Each row is a point on a tangle of strands that fork and nearly touch. The rows are in no order.
Points whose rows are less than 61.7 apart are linked; no others are. Some points are linked to none.
Q_193: [ -5  23  -2   9  12  -2   7 -19  16 -17 -10  -3 -24  12  10   5  12 -14
 -12 -12  17  -7 -11  12 -22   4 -11]
Q_624: [ -7   6  -6  13   1  -9   3   3   4 -12 -10  -8 -27  -6   1   2  -4 -10
  -8   3  -4 -10 -12   2  -5   6 -19]
Q_893: [ -2  11 -21  14  10 -25  17   0   5 -17  -6  -5   6 -12 -14  10 -18  12
 -21  -3 -16  -3  -9 -11   8  31   6]
Q_471: [ -8 -27 -11  13 -15 -15  -5   3  -5  14   1 -15  -8   0   6   7  26 -10
 -13  -4 -12  10 -13  20   2  16  -9]
Q_538: [  4 -20  22 -11  13  14 -36 -10  -6  26   0  13 -12   5   7 -11   1  -8
  10  -7  -8   5   6  37 -26  -9 -16]
Q_831: [-16  21  10  -4  10   2  -4 -12  15 -20  -6 -21   6  -2   2   7 -21 -22
   9  15   6  -3  21   1  -4  -1 -19]
Q_247: [ 15 -20   3   7 -14  12  10   4 -18   7  -2  13 -10 -17  16  -5  15 -10
  14   5  -1  -5   4  30   3 -23   0]
Q_847: [ 17 -24  -6  25 -18  -3  12 -10  -1  -6   5   1  11  12  15 -12   6  -5
  13  -3 -17  16   5   1  25   5  -5]
Q_350: [  0  38  -6  10  -6  -4 -22 -13  22 -28  -4  -3 -10  -1   3  12   1   2
   8   6  22   7   9  -8  16 -17 -14]
Q_825: [  1  -3   6  -4 -12   6 -10  11  -8 -16   0  -5  11 -10  -4   0   0  -3
  -2   0  -9   7  31   6  11  27  13]
Q_607: [ -1  -2 -18  -9  -2  -4 -11  17  -3  15   7   0  -1   9 -29  -8  -8  20
 -24 -13  -2  -8 -16 -29  -8  13  13]
Q_871: [-16 -17  23 -19  24  -9  18  -7  -5  27  -1   0  25 -13  -9 -13  -5   5
  10  11  -6  -8 -13  -9 -17  13   8]
Q_303: [ 18  11 -29   3 -23  15  -4  19 -10   6 -14  10 -11  -2  -3   6  -8  19
 -29  -4   9  11   0  -1  11  -8  15]
Q_622: [ -7  11 -13   4 -14   5 -23   3  21   0   3 -17 -17   1  12   5 -22  -6
 -40 -13  14  15  -4  13   4  12  -2]
Q_705: [-12  29 -23 -19   6  23  -3   5   2  -3   5 -10   3   1  -4  10   7   1
 -18  -2  19  10  15  31  -1 -11  12]
Q_498: [  5 -14  -1   9 -13  -5   5  10   0 -13  10  -7  19   6 -26  -5  -7  -1
  29  11 -14 -10   2 -32  12   1  -7]
Q_166: [ 11 -36  10   5   5  -4  -2   6  -6  26  16   6  -2  -7   8 -15   6   0
   3 -11 -15  -7  -6   1  -6   1  14]
Q_187: [ -9  11 -22  -2   7  25  19   3  -2   7  12 -13  -4   9   3  -2  15 -11
  -9 -12  14  -5   3   9  -5  -6  14]
Q_965: [  8  20  -8   6  19   4  10   4  16  -8   3   6  -7 -35  11   9  -8  14
   2  -1  14  -3 -10  -7  23 -18  13]
Q_693: [ -5  18 -30  17  -7   4   0  -4  -3  -3   1 -14  -8  34 -16   0   2  -2
 -10 -13   1   7 -11 -28   1   1  -3]
Q_108: [ 15  15  17 -20   6  23   0  14  -5 -15  -8  -2  35  -6  -6  12  -4   3
  19  13  21 -14  28   3  -2 -20  26]
Q_798: [  1   3  27  -3  14 -12   5 -21   0  -9 -24  14  -9   5  20   6   1 -14
   6  10  -5   6   8  35 -25  -2 -21]
Q_882: [  4  30 -16  -3  -7   4 -26   1  -8 -10 -15  17 -15   1  -6   2 -17  17
 -26 -15   6   5   1   2  -2  -9   9]
Q_735: [ -6   3 -34  15  -2  11   8  12   5   4  14 -26  -7  14   0   0   7  -9
 -21 -11   6   2  -5  -5   9  -1   9]
Q_197: [ 25  -3  12  -6  -6  18  14   5 -11 -12   3  11  23   6   9  -1  -6  -9
  15   7   3  -2  26  16   3 -19  21]
Q_986: [ 14  -6 -15  13 -26   8  -1  -6   5   1  -2  -1  -4  10  17   1  -6  -1
  -7  -5  -5  34   2   4  28  -2  -4]
Q_302: [ 10  15   7  -9  -1  -1 -19   3  -3  -5 -11  28 -13 -16  -7  -5 -33  21
  -5   2   1   0  -7 -19   6 -14   3]
Q_36: [ -4  -1 -19   6  -2  -8 -17  10  -6  14  11  -4  -3  28 -22  -3   6   5
  -8 -15  -7  -1 -26 -29  -4   3  -1]
Q_897: [ -6  -1  16   6   7   4  -5  -4   3  -9  19 -12   9   2  18  -4  14 -10
  -3 -21  -2   3  21   2   8  17  18]
Q_551: [-21  12  24 -38   9  13  -9  -8 -14  18  -7  17  16  -8 -11  -2  -4   8
  20  18  13   0   2   3 -10 -15   1]
Q_127: [  6   6 -18  22 -23 -11  -7  -5  23  -1  -6 -13 -14   5   9  12 -18   1
 -24  -5   8  29 -13  -8  19   6  -7]
Q_549: [  0 -31  -2  13   6  -5  23  -5  -7  30  20  -5   3   5   9 -20  13 -12
   4  -6 -18  -9  -5  10 -15  -2   5]
Q_788: [-14  11  14  -9  23  12  10 -13  10  -4  14 -14  18 -10  26   0  -2 -15
   0  -6  16   4  15  14   2  -1  21]
Q_229: [  1   4  -2  21  -9  -3   6 -15  27 -16   9 -11  -5  27   4  -3  11 -21
  14   3  10   1  -2 -19   8   1 -26]
Q_416: [ 21 -18 -12   4 -27  19   7  30  -5  -3   2  -7  -6 -12 -11  -1  -4   0
   1  14  -3 -17  11   2   7 -11   9]
Q_996: [-11   9  21   0   8   7   4  -1   0 -12  -7 -13   2  -5   0   4  -5 -22
  27  15   6 -11   6  -1  -7 -22 -16]
Q_181: [ -1  24 -13 -12 -15   9 -12  -3   5 -10  -3  -3   9  -5 -12   2 -39  11
 -11  17  -2   8  26  -6  14  -6  -3]
Q_717: [ -5  18  20 -17  30  17  -1   0  -9  -3  -1  -8  31  -6   9   4   4  -6
  10  -3  20 -10  11   5  -6 -15  28]
Q_359: [-19  10  16 -23  25   5   9 -18 -12  17 -16  12  12 -11  -7  -9  -2  11
  10  10   5   3  -6  -2 -15   4   4]
Q_511: [ -4   4  -2   0  -3  -6   1  13   3 -21  -6 -12   9 -18 -16   4 -14   4
 -15   2 -14  -3  15 -13   8  30  12]
Q_632: [-12  -5  -3  -3  12  15  29  -7 -17  22   5  -4   0   6  10 -10  15 -16
   0  -6   6  -8   1  18 -23 -12  13]
Q_333: [ -5  21  15  -4   1  -5 -21  -9  12 -28  -6  -5  -3  -4  -3   1 -41 -10
   2   8  -4   2  25  -4   2  -2 -16]
Q_44: [-31  12  12 -10   6  -7 -17   8  -4 -10  -7  -6  -4 -20 -13  12  24   4
  10   7   8  -3  -4   1   0  15  -5]
Q_228: [ -6 -30   8 -27  15 -21  24   5   2  31  15   7  13 -16  -6   0  -8  19
  -6   7   0 -25 -20 -11 -14   8  20]
Q_517: [ 23 -14 -10  -3   0  -8   5  13   0  20   3  19  -5   3  -5  -5  -6  29
 -23 -12  -3   5 -20 -22   6   9  17]
Q_628: [ 24 -24   7  -5  -9 -12  11  20  -7  -4   2   7   5  -1 -18   1   1  16
  -4  -2  -9 -29  11 -26  -3  18  21]
Q_799: [-29   7  20 -10   3 -17 -25  -9   5  -3  -2   2  -8  -5 -11   5  14  12
   7  -2   2  11 -14 -11   7  20 -16]
Q_596: [ -5  21 -15 -14  -4  22   4 -15  -9  -4   0   0  17  15 -14 -10 -28   3
  -9   8  -1   9  30  -3   3   6   4]
Q_352: [ -7   4  20 -31   1  15 -34  -2  -9   9   7  22   6   7  -2  -2   5   8
  14   0   7   9  11  10   4 -13   5]
Q_973: [ 22 -24  23  14   2  13  -6  -4  -9   2   2  17 -10  -1  17 -16  -6 -14
  29  -4 -10 -10   2  20  -9 -31  -9]
Q_711: [ -4  11  -4  -3 -11  11  -5  -1 -22  -9 -18  11  -6  21  -9   2  12  -1
  -1   3  -4   5  12  15  -8  -6 -15]
Q_435: [  5 -15   5   9 -14 -10  -8  -3  -2   7  -9  15 -13   1  -3  -1  -3   4
  21  15 -16   9 -17 -10  14 -11 -34]
Q_836: [  5  30  -9   6  12   2  -5   5  23 -30  -1  -9  -7 -30  15  15   0   6
   0   3  16   8  10   9  20 -12  -5]
Q_189: [-10  17  -6   9 -18  -2 -17 -10  16 -15   0 -11  -9  18  -5   6  14 -11
  15   7  17   9  -1 -21  12  -9 -28]
Q_859: [ -9  -7  15 -26  -6  21 -13  -8 -13  13  11  11  19   1  11  -3  19   2
   5   3   5  13  22  33   2   0  10]
Q_905: [-15  12 -20 -14  -7  17  12 -11 -19   9 -11  -1   6  23 -25 -11   2   6
  -3  10  -4   6  10  -4 -11  12  -8]
Q_925: [  7 -28   8  23  -2 -18  -6  -6  -2  15   3   4 -10  17  -1  -8  24  -5
  27  -2 -20   0 -23  -2  -5  -2 -29]
Q_827: [  4   8   6   6   2  -3   5 -27  10  -1 -11   7 -20  21  17  -1  20 -11
  -5   1  13  12 -12  24 -20  -1 -22]
Q_266: [  6   2  -1  10  -9   2  -4   4 -14 -12 -17  -2 -20  10 -10  -6   0 -13
  -6   0 -13  -2  12   6 -15   7 -18]
Q_834: [ -7 -15  -3   6 -27   2 -23  -8  11   5   3  -8 -13   4  18  10  27 -12
 -15  -6  11  19   1  27   5  17 -13]
Q_681: [  8  19   9 -12  19   2  -5   8   2  -5  -7  24 -10 -29  10   2 -27   7
  -1   0  12  -5  -6  -3   3 -21  10]
Q_777: [ -1   4  17  -1  12   9  -5  -4  -4   1  -3   8 -17  -1   7  -2  -7 -17
  22   6   7  -6  -8   7 -12 -33 -17]
Q_482: [ 12 -29  -8  24   6 -29  -9   6   2  23   3   1 -11  24   6   1   9   7
  -1 -11 -30  -2 -30  -4 -19  -3 -23]
Q_396: [  4 -20 -10 -17   4  -8  27  13   4  33  11  11   4 -14   3   1  -6  27
 -19   1   4  -9 -23  -1   0   6  24]
Q_494: [  3  -6  17   6  21 -10  25   5  -5  -3  10 -15  26 -15   7  -4   9 -15
  15  -3   0 -24   5 -21  -9   3  30]
Q_456: [ -3  -2  14   2 -10   1 -19 -11  20 -15  11 -13  -3  12  24   5  20 -20
  -6 -11  12   8  17  16   2  18  -5]
Q_790: [ 20  -6  14 -13  -1  14  12  15 -12  -5 -11   8  -1   1 -19  -5 -13   5
   8  -2   7 -28  12 -21 -13  -1  21]
Q_262: [ -2  16  11  -2  19 -10 -10 -21   9  -4  -8  19  -4   1  18  -7  -9  17
 -12 -25   0  17  -7   7   2  19   4]
Q_126: [ 19 -18  -4  -3 -19   6  26  17 -11   4  -9  16  -5 -27   8   1  11   6
   8  18   3 -12   6  15   7 -17  13]
Q_835: [ 22 -23 -20  13 -20 -15   7   6  -3  17   2  11  16  19  -2   1  -2  25
  -7  -5 -15  22 -24 -27  18   1   5]
Q_641: [ 20 -29  -3   3 -24  -5   3  30   5  -6  11  -3  12  -9 -20   5  -8   7
  16  11  -8 -22   1 -24  19  -2   4]
Q_206: [  8 -23 -16  17   7 -35  13  17  -7   7  18   0   2   9   4   7   4   1
  -8  -6 -28 -19 -26  -9 -20  -9 -13]
Q_265: [ -4  -9  32   0  17  -4 -21 -18   4  18 -13  13 -16   2  15  -9   2  -1
  11   0 -15   7  -3  25 -25   4 -21]
Q_398: [ -9   9  -2   1  21  -8  34   5  -9  -4  -5 -14  15 -20  -5   4  17   0
   1   4  11 -21  -5  -7  -8   5  25]
Q_558: [  1  22  -9  -2  -3  14 -10   4  15 -13   6 -11 -11   5  13  12 -15 -11
 -28 -10  15   9  20  31   2  -6   3]
Q_476: [-28  16  -3 -12  16  -5   6   7  -6   2  -2  -4   8 -18 -23   7  29  16
   6   3  12 -12 -17 -13   1  11  12]
Q_572: [  0  -7   3  19 -11  -1  20 -21  10 -14  10  -9  11  17   9  -6  14 -17
  28   5  -5   9  10  -9  17   4 -16]
Q_739: [-17  14 -26  11  16 -22  23 -11  11  -9  -7  -7   2  -6  -7  12   0  10
 -24 -14  -4  -2 -25   6   3  23   0]
Q_364: [  8 -10 -14  10 -18 -20  -1  -5  -3  14 -12  12  -4   7 -10  -2 -11  18
  -2  11 -20  21 -22 -20  14   3 -21]
Q_707: [-10 -26  -1  -2  -3 -12 -11  17  -5  11  16 -12  -2 -12  -8   3   9  -2
  -9   0 -14  -7 -12   2  -1  17  -2]
Q_818: [ -4 -14  11   5  12 -13  18   5  -1  -8  15  -9  18  -5  -6  -4  -2 -11
  27   6 -18 -13   0 -29   3   6   5]

Follow the links from the first point to the second, and from the first to the third. Name the last point that the two ways share.
Q_229, Q_364, Q_352: Q_517
Q_511, Q_517, Q_127: Q_187
Q_364, Q_893, Q_572: Q_187
Q_127, Q_925, Q_352: Q_517
Q_790, Q_711, Q_476: Q_641

A fork is a point with three links, a tip a point with one. Leave the first point through the second and follow the links. Name the first fork or tip that comes.
Q_302, Q_681: Q_187
Q_352, Q_551: Q_517
Q_596, Q_181: Q_641
Q_181, Q_596: Q_538
Q_517, Q_396: Q_859
Q_127, Q_986: Q_303
Q_632, Q_549: Q_897

A fork is a point with three links. Follow the links from the first point to the second and name the forks in between, in order.
Q_996, Q_628: Q_641
Q_735, Q_859: Q_517
Q_893, Q_607: Q_897, Q_187
Q_705, Q_859: Q_187, Q_517
Q_882, Q_36: Q_187
Q_228, Q_739: Q_517, Q_187, Q_897
Q_435, Q_836: Q_517, Q_187
Q_739, Q_228: Q_897, Q_187, Q_517
